Points on a hilly landscape, in no order, each with its height.
A climber steps from a point to the highest of its 3 nearest points, and stops where none of them is higher. Distance is the straight distance between rows; heights are no part of it.
K971: 42 20 -37 -27 17 -13 -5 8  h=227
K617: 40 29 -40 -25 17 -14 -11 23  h=289
K109: -12 -42 58 -62 12 58 -4 -53  h=256
K553: 9 24 51 -83 30 15 -15 7  h=511
K832: -18 -28 -16 116 -14 20 30 16  h=93
K2: -30 -41 -9 108 -29 19 27 16  h=116
K661: 25 54 70 -91 29 4 -18 5  h=527
K857: -59 -47 -10 56 -20 -6 3 -48  h=165
K637: -19 -32 3 -44 8 37 -15 -45  h=297
K491: 13 33 -42 24 -2 -44 0 32  h=462
K387: -8 42 56 -88 40 21 -40 -24  h=464
K380: 33 15 -41 12 10 -12 9 -2  h=193
K330: -39 -44 -9 4 -17 16 -8 -62  h=206
K213: -3 29 -42 58 -4 -42 4 35  h=513
K437: -14 20 -42 87 -1 -24 5 48  h=390
K588: -14 -20 4 -38 -18 -3 -5 -1  h=172
K10: -10 15 40 -85 21 20 -29 -1  h=481
K620: 9 0 -34 56 -5 -20 13 -5  h=561
K654: 10 7 32 -74 10 13 -12 14  h=484
K469: 20 36 -34 47 -16 -58 10 63  h=473
K892: -25 -14 13 -55 9 18 -20 -19  h=360
K915: 2 2 -30 81 -1 -9 11 1  h=314
K792: 29 32 -49 -12 1 -38 -4 29  h=380
K426: -78 -58 -5 96 -36 13 15 1  h=134
K363: 18 -17 1 -33 -15 -6 9 14  h=114
K231: -8 1 42 -69 36 49 -26 -42  h=384
K390: 16 -13 -7 39 -23 -17 24 -6  h=243
K482: 2 18 -26 100 -18 -27 19 82  h=400
K35: -24 -21 97 -83 9 53 -6 -56  h=302
K778: -46 -33 4 56 -41 -17 5 -12  h=164
K90: -45 -31 -8 24 -29 -10 0 -28  h=187
K959: -30 -33 -4 -28 -20 6 -14 -30  h=200
K920: 7 -14 -15 68 -12 -13 27 -7  h=522
K691: 38 36 -40 -34 10 -31 -18 40  h=320
K677: 62 69 58 -88 52 10 -15 11  h=385
K458: -40 -36 -9 -8 -24 3 -16 -36  h=203
K707: -7 -8 -28 92 -5 -5 27 3  h=209
K298: 52 16 -4 -49 17 9 7 14  h=31
K844: 11 -17 -2 -12 -29 -8 16 -2  h=64
K178: -51 -49 -11 34 -24 0 -2 -61  h=185
K22: 32 2 -22 15 -11 -18 18 -8  h=154
K261: 42 25 30 -68 38 13 -5 19  h=629
K461: -9 -31 6 49 -39 -17 23 -8  h=137
K27: 26 30 -33 72 -15 -46 20 73  h=459
K269: 29 -5 9 -49 -7 5 9 19  h=73
K297: -20 10 30 -69 35 30 -31 -25  h=426
K369: 21 33 -45 9 -11 -48 -2 45  h=437
K683: -14 -48 8 -37 -4 51 -7 -56  h=255
K441: 8 49 65 -98 33 8 -25 10  h=499
K176: -26 -43 -12 -12 -12 20 -4 -56  h=216
K641: 36 -3 -16 -14 -3 -1 9 0  h=72
K694: 28 -12 -13 5 -18 -8 18 0  h=67
K696: -63 -50 2 85 -35 3 11 1  h=141
K484: -13 24 -34 84 -14 -32 9 56  h=381
K395: -1 -6 74 -71 35 55 -9 -53  h=339
K7: -13 -28 0 87 -26 5 30 5  h=106
K155: -16 7 -45 106 -6 -13 -2 59  h=308
K663: -6 -22 1 9 -37 -22 13 -3  h=82
K95: 18 9 -38 39 1 -19 11 -1  h=346
K770: 56 44 31 -67 45 11 -7 17  h=598
K925: -12 25 -41 84 5 -30 3 30  h=442
K865: 49 47 -15 -63 48 6 -15 31  h=379
K79: 4 14 72 -79 39 51 -13 -60  h=340
K118: -11 27 49 -86 38 25 -32 -18  h=457

Two climbers start at each pair of points below. Name the first point that both come to, or write never.
K691 and K22: never
K892 and K118: K10
K387 and K231: never

For each start below, name the point where the climber stops.
K778: K176
K971: K213
K35: K553
K395: K553

For each start below, name every point that the climber comes to, in order.
K426: K778 K90 K458 K176
K27: K469 K213
K857: K90 K458 K176
K484: K925 K213
K637: K892 K297 K10 K553
